Points on a hilly landscape, in no order, each with its height.
A ball rolls from a point to the lowest of its 3 nearest points, and stops where none of them is lower. Distance is the straight distance between rows; heights are no part of it.
Rozi (h 3.85): [ 18  -7  10   6   7  -3  19 -25  -2  11   1 -30 -37 -11  -9   7  -1 -20
  15  13  13  16  41]
fak (h 3.28): [-20   3 -10   1   8  42   7  16  14  25 -22  23  13   4   6 -14  52  17
  16  -5 -13 -18 -42]
nuguf (h 0.39): [  0   8   1  18  28 -15  -7  -9 -12  19  -6 -22  24 -11  -5  14 -14  -1
  11  14  -5  -5  12]
Guri (h 4.07): [ 30  -6   2  10  17  -5  30 -26   1   9   6 -47 -18 -25 -12  14   5  -8
  25   4   0   7  36]
zem (h 1.42): [-15   3   5   4 -15 -22 -10  -2 -29  27  27  -9 -41  -4   0  15 -15  -6
 -17  16   6  14  18]
Dodu (h 1.72): [  9   5  22 -35 -31 -20 -39  15 -10 -18 -12  57  30  25  23 -11 -20   4
 -36 -23  16 -12 -30]
gan (h 4.82): [ 18   1  -2   6  22  16  36 -25   5   8   3 -47  -2 -12 -20  19  -2  -9
  18  -2  -7  12  22]
Gete (h 4.89): [-14 -16 -13  24  -1  24   5  21  39 -11  -3  42  35  19  20   6  46  19
  23   0  -9 -15 -16]
mafi (h 1.77): [ -1  -5   6 -15 -21 -17 -40  16 -17 -11 -16  50  34  20  10 -20 -15  18
 -12 -14   5 -15 -15]
Sogil (h 2.70): [-10  18 -15 -24  21  25  39  -4   4  10 -16 -26 -18 -11 -32 -26  17  -6
 -10  13  13  17 -46]
Tob (h 2.82): [-26   2 -10   7  16  32  15  -2  25   2  -4  21  -5   5  -2  -9  58  15
  14   6 -10 -10 -35]
Bude (h 4.18): [ -7  -2 -14 -19  30  28  31   6  15  12 -16  16 -25 -17  -9 -32  62  11
  23  11  -4 -14 -38]
zafup (h 1.43): [ -1   7   7  15  14 -11 -24  -6 -17  22   1 -24   3 -20   6  13 -10   4
   0  19 -22   3  24]
Sib (h 2.10): [ 30  -9  26 -18 -36 -12 -29  12  -2 -28  -1  75   9   9  27 -27   4  23
   1 -29  22  -9  -7]
resi (h 1.19): [-23  19   7   0 -31  -7  -1 -11 -30  19  30 -10 -60  -6 -19   5 -39  -9
 -32  15   3  19  -7]
lizi (h 1.50): [-33  -9  -5  20  11  15  14  21  25 -13   1  32  13   5  16   0  32   5
   5   1   7   4 -10]
refo (h 3.51): [ 10   2 -17   9  25  13  12 -16   5  16  -6 -50  15  -8 -10  18   8 -18
  17   3 -12  13  32]
Dase (h 7.57): [ 20 -25   5  11 -11   8  -7  29  32 -18   7  53  41  13  31   1  34  21
  15 -23  -8 -17  11]
pak (h 1.53): [-25   3  -9   1   3  25  34   9  26 -12  -5  -3  -8   5  -1 -11  52  -1
   5  10  15   6 -32]
noval (h 0.90): [ -1  -2  24  -6 -19 -18 -31   8   1 -17  -9  52  38  16  30 -10  -2   7
 -19   4  17 -12 -25]
rovuf (h 6.62): [ 21 -11  -3 -12 -10   8  49 -26   6 -50   2 -44 -38   4  -9 -17 -27 -31
 -18  -2  16 -15  23]
lubup (h 1.38): [  2  15  23  -9 -30 -26   9 -22 -15  25  20 -10 -52 -18 -12   5 -25 -16
 -27  14  -3  16  14]
Rofo (h 1.85): [  1  12   6   4   1  -8 -38   5 -19  25   5 -13  20 -15   4  16 -25  12
  -8  12 -26   2  20]
Zel (h 3.00): [-19   4 -11   0 -11 -12 -48  10 -25  25  -1   8  22   3   0   9 -17   7
 -14  -4 -23 -13 -11]
Todu (h 3.23): [-11  10  -7 -24  16  16  26   5  23   8  -9   6 -26  -7 -13 -21  41   6
   7  17  20   3 -31]
Nar (h 6.40): [ 32  -1  15  -9 -10  -6  51 -25  -3 -41 -15 -32 -51 -11  -5 -12 -35 -25
  -6  -2  13  -6  36]
Zudav (h 5.54): [ 27   5  33  -3 -18 -18  34 -37 -16 -12  -1 -29 -50  -7   2  -5 -39 -10
 -13  12   9  10  32]
zegat (h 6.67): [ 26 -35 -17 -16 -14  26  46 -31  17 -47  19 -54 -57   9   2 -21  -9 -16
   4 -19  13 -21  18]
pel (h 1.33): [-22   3   4  16 -25 -17 -22  -5 -34  33  37   5 -46   1 -23  19 -18 -14
 -15  12  17  24   1]
Falid (h 6.47): [ 24 -12 -17  -9  15  25  32 -27   2  -1  10 -58 -15 -10 -25  -7   2 -19
  25  -6 -16   9  24]
Gur (h 1.27): [ -2  14  14   1 -27 -22   5 -12 -26  18  22 -11 -53 -14  -6   8 -29 -12
 -30  15  -7  17  13]
suf (h 1.54): [  1  16  -8  12  29  -1  -2  -6  -6  14 -12 -43   8 -14 -12  14 -17  -4
  17   8 -12   2  22]
Zeku (h 4.62): [ 18 -16  21  11 -16  -6 -10  21  16 -26  -6  49  33   9  40  -7  10  26
   3 -25   2 -22   7]
Nonib (h 3.52): [ 37 -16  18  -9 -18  -8 -21  12  18 -29  -3  52  32   8  36 -18  18  23
  11 -22   0 -31  -1]
potod (h 3.91): [-11  -5  13  14   2 -17  -4  15  37 -26  -2  43  33  10  41 -13  12  16
   5  -1   3  -7  -7]
Nemim (h 2.47): [-21  13   8  19   9  -7  14  11  19 -19   5  12  38   2  14  10  11   3
  12  15  15  -1 -23]
pide (h 3.16): [-32  -1 -19   5 -19 -18 -31  10 -37  34  24  18 -29  21   3  14 -12 -12
 -10 -18   7  15   7]
Giv (h 2.20): [ 24  -8  25 -28 -34 -20 -36  24   6 -17  -2  56  24  11  30 -23  -3   9
  -3 -28  10 -22  -6]
dize (h 2.60): [-10  -3 -12  16 -16 -11 -36   1 -30  36  12  10 -18  -4  -5  15  -4   3
  -2   1   0   8  17]
Vure (h 3.59): [  6 -17  24   2   0 -23  -9  26  24 -28  -1  54  40  11  43  -6  10  18
  -9  -7   6 -15  11]
pud (h 2.55): [-11   7  13   0  19 -22 -11  19  17 -14  -7  30  34   0  25   2 -17   7
  -2   7  10  -4  -7]
kikod (h 6.94): [ 24 -20 -28  -4  12  26  32 -30   7  -7  -8 -46 -24   5 -40  -7  11 -23
  15 -21   3   7  21]
tov (h 2.77): [-13   4  13 -10   3 -21 -37  14  -7 -11  -5  23  44 -10  18  -6 -29   9
 -18   2  -2 -10 -13]
lar (h 2.54): [  3 -15   6  15  -3 -20 -12  -9 -10  28   2  -9 -23 -21   2  12  -3   5
  -1  -5 -14   8  25]
zim (h 2.36): [ -5  -1  -6   8   5 -23 -51   3 -17  22 -12  -2  22   2   7  13 -23  12
 -16   3 -23  -8   9]
Noni (h 2.86): [-11  12   7 -11   0 -18 -44  21 -22  -2 -17  26  39   7  12  12 -28   7
 -20  13   4  -6 -19]
Faka (h 1.90): [  1  15   1   8  28   4  16  -7   3   5 -10 -32  25   3 -22  10   2   4
  10  18  -8   8   5]
minop (h 3.73): [  7   2 -10   8  35  13  19  -2   7  -5  -1 -44  16   4 -29   5   5 -17
  23  11  -3  25   0]
Zamum (h 3.01): [-16  23  -8  -2  14  20  40  -2  11   5  -8  -8   3   2 -17  -4  37 -16
   2  22  17  12 -52]
moze (h 5.19): [  1  10 -18 -12  22  35  43 -12   1  -7  -5 -58   5  -9 -45  -9  -5 -14
  13  -6   7  16 -26]
sasi (h 2.09): [ -7  -1  16  13   4 -20 -10  25   4 -16 -18  44  19   5  33   5   0  15
  -5   2  13  -5 -10]
pogev (h 1.52): [ 40 -12  25 -27 -20 -23 -33  15  12 -22   7  68  20   0  35 -20  17  25
  19 -30   5 -17   4]
bugav (h 1.74): [ -3  25  -8 -16  33  21  34   2   5  -6  -8 -15 -21 -16 -30 -24  24  -2
  -6   9  24  10 -48]
nesu (h 4.06): [  7  -2 -20 -38  15  21  44  -4  10   1  -7 -52  -3 -11 -45 -22   2  -2
  -7   0   1  12 -38]
Karul (h 1.61): [-17  17  14  21  30  -1  14  11   6  -3 -14 -11  37   6  -6  21  -7 -17
 -11  19  14  15  -7]
mugof (h 6.27): [ 26  -7 -23 -14  18  38  33 -22  19  -7  -3 -58   1  -5 -42  -9  -4 -15
   8 -11  -6  -6 -16]
Leb (h 2.33): [ -3  -2  -2 -15 -23 -14 -41  19 -19  -9 -14  36  37  29  16  -8 -36  13
 -25 -15   0  -8 -35]
desat (h 1.80): [  4  16  17  11 -19 -27  10 -15 -13  14   7 -20 -37 -31   2  11 -23 -11
 -11  11   9  14  32]
Piv (h 6.72): [ 22 -22 -20  -3   7  12  37 -26   7 -15   4 -50 -45  -4 -10  10   1 -20
   3 -17  -1   4  30]
buku (h 3.43): [ 10  -1   5  11   5  -3  17 -35   3  16  12 -23 -30 -26   2  18  -2 -13
   1  14  -3  10  44]
dagub (h 2.89): [-13   0  -3   7  -9  -9 -42 -10 -16  32  -1   4 -16 -12   0   7  -3   5
  -3   2 -12   7  15]
povom (h 6.88): [ 32 -24   5  20  -3   4 -22  26  22 -34   7  50  36   2  18  -4  16  18
  24 -31 -13 -28  -3]
kivez (h 2.17): [ 10   4  -2  18   8  -5 -13 -14 -18  31   2 -19 -26  -8  10  13  -6  -9
   7   9  -9   6  35]
lezag (h 2.05): [-38   5   8  16  10  -5  11  12  20 -18   5   8  38   9  13  12  -5  -4
 -11  27  14  -2  -6]
Guk (h 6.74): [ 23 -42 -19 -11  -5  39  39 -33  -2 -30  -4 -54 -38   0 -25 -18   1 -10
   7 -37  -9   1  22]
bubok (h 2.73): [-23   3 -20  -8  17  27  27  12  15  -2   0  10 -10  -9 -10 -11  50  -1
  20   9  13   4 -40]
rala (h 1.23): [-15  20  10   7  32  -8  -2  16  11  10  -7 -11  42   4  -2  14 -13   4
  -1  16   4   2  13]
fet (h 3.53): [-15  11 -12  -3  23  57   1  20  18  21 -17  10  -6  -7   2 -26  51  18
  24   6 -26 -30 -34]
vol (h 2.85): [ 10   4  11   0  13  -6   1 -17  -8  28  -9 -28 -17 -22  -3  24   2  -6
  21  20 -21   3  44]
tiv (h 3.13): [ -5  15 -16   0  28  21  28   1  14  -5  -4 -29  25   1 -21  -1  14 -15
   7  26  -3  17 -17]
madev (h 5.66): [ 17   0 -14  -9  24  26  29 -25  11  -9   2 -45  -2  -6 -31  12  -5  -2
  18  -2  -7  14  17]
Tavu (h 1.12): [ -4  12   8   7  23 -12 -22  -8  -6  17 -19 -14  29 -13  -7  24 -25  11
   4   7 -15  -5   6]
Kebu (h 3.77): [-15  -4 -16  14   2  38   0  39  29  12 -14  19  27  18  11  -7  52  28
  21  -3 -31 -23 -45]
meki (h 3.72): [-20  -9 -22   5 -16  -1 -53   8 -29  21   4   8   6  11  -3  18 -17   7
  -9  -6 -18   0   4]
Gog (h 0.15): [-14  -5 -34  -5 -23  -9 -59  12 -24  16   1  25   8  23   9  11 -15   1
 -13 -16   2  -7   5]
topu (h 6.66): [ 19 -22  -6 -15 -11  15  49 -29   7 -49   2 -42 -43   1 -13  -5 -10 -29
   6  -6  13 -17  36]
morum (h 2.41): [ -3  10  20  20  24 -25  16   8   9 -15  -4  18  36   7  13   2   0   9
   4  15   8  -8  -7]
gebe (h 0.49): [-29  19 -22  17 -38 -28 -20  17 -35   7  39   0 -39  31 -12  15 -24 -21
 -28  -6  19  30  10]
gopa (h 3.60): [-20  -7 -16 -16 -24  -8 -60   7 -19  22  -2  23  32  21   4   3 -25   8
 -20  -9 -10 -10  -7]
gameb (h 6.69): [ -7 -21  -4  16   2  -2   0  21  28 -25  -2  43  31  10  35  -3  33   2
  22   3   0 -22  -6]
Fadif (h 3.78): [  5  18  27  -9 -18 -18  30 -27 -21  -3   5 -25 -57 -21 -13   3 -42 -16
 -26  18 -15  17  21]
Goka (h 2.35): [ 42   0  39 -31 -45 -11 -39   7  11 -19   4  64  11  11  25 -21  23  27
   4 -42   5  -5 -18]
pidus (h 4.75): [-21 -14 -31  11 -29 -12 -54   6 -35  30   9  19 -10  19   0   5 -20  12
 -15 -19  -4   7  -2]
Runa (h 1.03): [-21  24   3  11 -35 -18 -10  11 -36  22  43   0 -36  15 -23  13 -50 -10
 -31 -13   1  34   3]

Where does a ball stop that starts at each point below?
kikod: nuguf
Zel: nuguf
Guk: resi
topu: resi
Piv: nuguf
madev: nuguf
